Each row is a point on a tangle of strands that fork and nearly touch. The rows are in no order.
In the rows, zero is written as 128.
Two points are linked if the straight distance between their rows is under 81.6. Some points are linked to none.
malap: | 139 | 102 |  93 | 139 | 180 |  91 | 140 | 138 | 127 | 117 | 126 | 141 | 115 | 108 | 140 | 118 |  62 | 155 | 165 | 119 |
mefef: | 146 |  96 | 140 | 146 | 225 | 137 | 111 |  61 | 112 | 121 |  89 | 206 | 116 | 122 | 111 | 166 | 107 | 135 | 146 | 148 |
mes: | 117 | 113 | 101 | 128 | 179 |  86 | 140 | 130 | 137 | 115 | 130 | 179 | 103 | 114 | 128 | 122 |  57 | 175 | 182 | 112 |
Gebo: | 165 |  97 | 128 | 165 | 189 |  98 | 111 |  86 | 113 | 124 |  99 | 169 |  94 |  81 | 154 | 139 |  59 | 133 | 150 | 137 |
Deda: | 103 | 124 |  83 | 121 | 151 | 149 | 107 |  70 |  92 | 121 | 101 | 168 | 100 | 108 |  96 | 147 | 122 | 136 | 156 | 118 |
gis: |  99 | 148 | 101 | 129 | 166 | 114 | 134 | 138 | 159 | 115 | 146 | 138 | 114 |  93 | 127 |  86 |  73 | 180 | 123 | 128 |
fugiv: | 142 | 192 | 152 | 123 |  64 | 135 | 138 | 105 | 111 | 160 | 134 | 154 | 127 | 178 | 175 | 118 | 158 |  69 | 118 |  70 |
vemef: | 128 | 162 | 104 | 135 | 228 | 122 | 125 |  62 | 105 |  97 |  55 | 181 | 139 | 128 | 106 | 164 | 110 | 152 | 138 | 166 |
pugen: |  74 | 113 | 103 | 117 | 203 | 124 | 148 | 129 | 157 | 112 | 136 | 121 | 133 | 147 |  76 | 112 | 120 | 168 | 144 | 157 |
budor: |  78 | 127 | 116 | 114 | 220 | 121 | 171 |  98 | 165 |  98 | 101 | 121 | 146 | 165 |  80 | 113 | 116 | 172 | 136 | 181 |
numam: | 199 | 123 | 155 | 144 |  96 |  86 | 154 | 143 | 134 | 122 | 107 | 102 | 135 | 133 | 122 | 137 | 107 | 109 | 127 | 138 |
pag: |  87 | 136 |  84 | 114 | 142 | 111 | 108 | 120 | 118 | 139 | 146 | 185 | 100 | 105 | 123 | 121 |  90 | 167 | 161 |  90 |
bevet: | 144 | 197 | 158 | 113 |  49 | 134 | 132 | 105 | 112 | 149 | 103 | 125 | 140 | 172 | 158 | 108 | 164 |  64 | 116 |  71 |
vuzi: | 142 | 104 | 140 | 141 | 101 | 147 | 119 |  72 | 106 | 141 | 140 | 166 |  91 | 111 | 140 | 149 | 136 |  97 | 139 | 115 |
kado: |  82 | 146 | 154 | 129 | 105 | 147 | 106 | 189 | 158 | 183 | 160 |  92 | 164 | 135 | 186 | 111 | 185 | 112 |  80 | 128 |
noru: | 108 | 128 | 104 | 131 | 106 | 115 | 109 | 121 | 117 | 146 | 161 | 190 |  91 | 117 | 148 | 125 |  91 | 140 | 160 |  84 |
pomal: | 164 |  97 | 133 | 169 | 153 | 108 | 108 |  84 | 115 | 149 | 114 | 171 |  85 |  90 | 153 | 135 |  76 | 114 | 147 | 132 |
mize: | 113 | 150 |  96 | 137 | 128 | 114 | 127 | 155 | 137 | 128 | 164 | 140 | 103 |  94 | 150 | 100 |  74 | 173 | 114 | 116 |
fub: | 180 | 115 | 138 | 163 | 130 |  92 | 128 | 109 | 120 | 145 | 134 | 170 |  82 | 113 | 169 | 115 |  58 | 126 | 137 | 115 |
guse: |  59 | 122 | 128 | 110 | 179 | 154 | 107 | 133 | 163 | 122 | 126 |  92 | 130 | 136 |  73 |  99 | 162 | 149 | 118 | 181 |
ker: | 133 | 113 | 115 | 120 | 196 | 160 |  88 |  49 |  85 | 102 |  65 | 178 | 120 | 113 | 101 | 183 | 147 | 121 | 127 | 155 |
tetu: |  71 | 144 | 127 | 139 | 157 | 132 | 107 | 186 | 164 | 171 | 180 | 115 | 138 | 115 | 170 |  81 | 122 | 154 | 104 | 133 |
bag: | 120 |  92 | 129 |  94 | 116 | 173 | 117 | 144 | 121 |  95 | 138 |  97 | 146 | 136 |  86 | 148 | 183 | 147 | 101 | 153 |
tapor: | 127 | 141 | 193 | 108 |  17 | 109 | 124 | 157 | 111 | 103 |  94 |  84 | 171 | 167 | 115 | 153 | 185 | 113 | 114 | 131 |
lefuz: | 133 | 160 | 120 | 136 |  82 | 129 | 139 | 148 | 126 | 148 | 160 | 129 | 142 | 172 | 153 | 130 | 149 |  92 | 122 | 101 |
Bisez: |  74 | 134 | 124 | 138 | 170 | 124 | 121 | 174 | 177 | 151 | 173 |  96 | 130 | 111 | 147 |  74 | 109 | 165 | 125 | 144 |
Tavul: | 111 | 157 | 102 | 129 | 108 | 124 | 119 | 156 | 135 | 158 | 175 | 145 | 117 | 113 | 173 | 108 | 108 | 149 | 112 |  92 |
rigov: |  79 | 140 | 144 | 139 | 130 | 146 |  89 | 190 | 160 | 179 | 159 |  92 | 146 | 116 | 176 |  89 | 159 | 128 |  88 | 142 |
lor: | 137 | 143 | 118 | 140 |  76 | 108 | 114 | 118 | 108 | 159 | 161 | 175 |  96 | 137 | 177 | 114 |  93 | 119 | 138 |  78 |
nefut: |  92 | 108 | 157 |  92 |  98 | 169 | 108 | 168 | 136 | 118 | 147 |  86 | 159 | 140 | 106 | 144 | 205 | 139 |  96 | 149 |
pusu: | 121 | 172 | 174 | 124 |  64 | 102 | 133 | 185 | 145 | 147 | 103 |  80 | 178 | 184 | 120 | 111 | 157 |  89 |  99 | 121 |
vilib: | 126 | 114 | 142 |  92 |  51 | 164 | 128 | 134 |  95 | 112 | 138 | 102 | 143 | 148 | 138 | 150 | 197 | 103 | 124 | 106 |
sovo: | 146 | 131 | 148 | 134 |  73 | 150 | 126 |  82 | 108 | 149 | 158 | 161 | 104 | 141 | 164 | 142 | 155 |  77 | 142 |  94 |
Duk: | 161 | 122 | 174 | 125 |  60 | 151 | 130 |  78 |  95 | 136 | 125 | 130 | 117 | 163 | 146 | 146 | 176 |  69 | 134 | 104 |
Kos: | 184 | 135 | 159 | 129 |  71 |  98 | 147 | 142 | 122 | 133 |  98 |  96 | 139 | 167 | 112 | 142 | 131 |  95 | 126 | 129 |
Fufe: | 110 | 127 | 109 | 121 | 223 | 131 | 163 |  91 | 139 |  81 |  82 | 142 | 144 | 145 |  75 | 143 | 119 | 169 | 128 | 171 |
Pud: | 113 | 123 | 120 | 124 | 191 | 125 | 157 | 137 | 175 |  99 | 129 |  91 | 129 |  84 | 105 | 101 |  98 | 160 | 124 | 162 |
gaf: | 128 | 136 |  92 | 131 | 115 | 138 | 115 | 105 | 111 | 134 | 127 | 144 |  96 |  65 | 138 | 113 |  99 | 140 | 125 | 115 |
gif: | 154 |  95 | 140 | 151 | 122 | 134 | 105 |  72 | 104 | 150 | 120 | 166 |  90 |  94 | 148 | 148 | 109 |  93 | 135 | 131 |
Nipo: | 140 | 148 | 130 | 128 |  69 | 141 | 131 | 122 | 116 | 150 | 151 | 139 | 127 | 158 | 161 | 131 | 155 |  91 | 136 |  82 |
Gilo: | 150 |  93 | 125 | 127 | 154 | 130 | 156 | 143 | 132 | 102 | 129 |  99 | 145 | 113 | 101 | 139 | 127 | 137 | 138 | 143 |
Gep: | 130 | 141 | 126 | 142 | 107 | 124 | 146 | 181 | 145 | 149 | 167 | 118 | 154 | 168 | 143 | 123 | 146 | 105 | 120 | 121 |
Luvok: | 133 | 121 | 107 | 121 | 108 | 131 | 122 | 149 | 128 | 122 | 115 |  80 | 121 |  75 | 120 | 114 | 123 | 131 | 117 | 147 |
pom: | 100 | 133 | 187 | 120 |  78 | 136 | 100 | 190 | 161 | 172 | 147 |  77 | 175 | 155 | 158 | 115 | 201 | 104 |  93 | 147 |
zol: | 129 | 161 | 100 | 137 |  85 | 126 | 117 | 138 | 107 | 160 | 163 | 144 | 103 | 123 | 194 | 110 | 113 | 122 | 115 |  84 |
musof: | 109 |  94 | 138 | 126 | 154 | 143 | 143 | 165 | 156 | 119 | 174 | 104 | 146 | 161 |  96 | 129 | 150 | 137 | 125 | 144 |
kiv: | 100 | 162 | 187 | 121 |  73 | 117 | 118 | 196 | 151 | 157 | 111 |  67 | 176 | 191 | 145 | 113 | 197 |  95 |  99 | 128 |
sumis: | 139 |  88 | 126 |  86 | 139 | 169 | 114 | 119 |  98 |  84 | 103 | 116 | 144 | 119 |  72 | 166 | 167 | 146 | 104 | 160 |
bek: | 154 | 152 | 160 | 129 |  58 |  99 | 147 | 173 | 131 | 140 | 107 |  84 | 152 | 177 | 114 | 119 | 146 | 100 | 113 | 122 |
Gavo: | 118 | 108 | 140 | 137 | 127 | 122 | 153 | 185 | 149 | 141 | 176 | 102 | 149 | 169 | 122 | 124 | 146 | 122 | 130 | 130 |
zutug: | 133 | 106 | 135 | 135 | 169 | 122 | 155 | 162 | 156 | 102 | 135 |  75 | 142 | 100 | 110 | 121 | 118 | 144 | 126 | 161 |
solef: |  96 |  96 | 126 | 122 | 196 | 141 | 146 | 153 | 173 | 113 | 168 | 111 | 142 | 141 |  88 | 109 | 134 | 160 | 133 | 155 |
beg: | 107 | 139 | 115 | 128 | 191 | 117 | 165 | 131 | 176 | 103 | 143 | 125 | 123 |  95 | 114 |  90 |  76 | 178 | 127 | 149 |
leza: | 198 | 119 | 131 | 156 | 131 |  87 | 156 | 132 | 139 | 126 | 140 | 132 | 111 | 118 | 157 | 117 |  67 | 131 | 140 | 126 |
Zole: | 166 |  94 | 123 | 135 | 141 | 140 | 137 | 128 | 121 | 104 | 130 | 126 | 127 | 122 | 102 | 162 | 131 | 124 | 133 | 138 |
Pabes: | 138 | 127 | 142 | 117 |  66 | 140 | 128 | 150 | 119 | 128 | 138 |  97 | 150 | 136 | 119 | 147 | 166 | 112 | 120 | 124 |
pid: | 148 | 132 |  98 | 130 |  90 | 138 | 117 | 119 | 116 | 125 | 129 | 117 | 102 |  73 | 143 | 116 | 112 | 127 | 114 | 121 |
babi: | 160 | 101 | 104 | 151 | 203 | 121 | 109 |  97 | 100 | 121 |  86 | 149 | 120 |  87 | 128 | 150 |  90 | 129 | 163 | 140 |
pipal: | 189 | 118 | 132 | 146 | 117 |  96 | 161 | 146 | 143 | 119 | 137 | 102 | 132 | 113 | 138 | 121 | 101 | 123 | 136 | 137 |
Ret: | 107 | 129 |  88 | 106 | 168 | 165 | 105 |  55 |  88 | 114 |  83 | 175 | 107 | 123 |  88 | 162 | 143 | 140 | 140 | 135 |
Kimem: | 112 | 152 | 103 | 128 | 218 | 117 | 151 |  79 | 134 |  93 |  74 | 167 | 141 | 141 |  86 | 151 | 105 | 166 | 140 | 164 |
kek: | 149 | 116 | 132 | 127 |  83 | 136 | 129 | 149 | 127 | 115 | 126 |  83 | 137 |  96 | 114 | 139 | 149 | 118 | 109 | 143 |
nugan: | 152 | 142 | 163 | 104 |  43 | 161 | 127 | 109 |  93 | 113 | 123 | 116 | 133 | 165 | 141 | 154 | 187 |  88 | 135 |  96 |
mep: |  96 | 137 |  83 | 126 | 155 | 117 | 113 |  86 | 106 | 135 | 115 | 186 |  93 |  98 | 107 | 129 |  90 | 159 | 160 | 108 |
Zibe: | 160 |  90 | 127 | 117 | 125 | 154 | 119 | 105 | 102 |  99 | 114 | 129 | 128 | 122 | 100 | 170 | 156 | 129 | 122 | 142 |
peme: | 142 | 103 |  86 | 140 | 170 | 118 | 131 | 118 | 116 | 112 | 107 | 128 | 121 | 101 | 124 | 137 |  87 | 138 | 157 | 136 |
Fabi: | 132 | 197 | 166 |  99 |  44 | 114 | 126 | 131 | 118 | 132 |  84 | 107 | 158 | 179 | 130 | 112 | 166 |  70 | 113 |  78 |

A fork is a point with three links. Follow the links from the first point to the second and name the forks in between, in order.
Luvok, Kos: sovo pomal
musof, bek: Nipo sovo pomal
pom, Gep: pomal sovo Nipo
peme, gaf: pomal sovo
Gavo, vilib: Nipo sovo
vuzi, pom: pomal
gaf, musof: sovo Nipo
Nipo, Pabes: sovo

A fork is a point with three links, a tip a point with one. Leave the first point through the second and follow the links. Name the first fork or tip that comes.
Fufe, budor: Nipo
Gep, Gavo: vemef
kiv, pom: Bisez
gis, mize: ker
bek, Kos: pomal
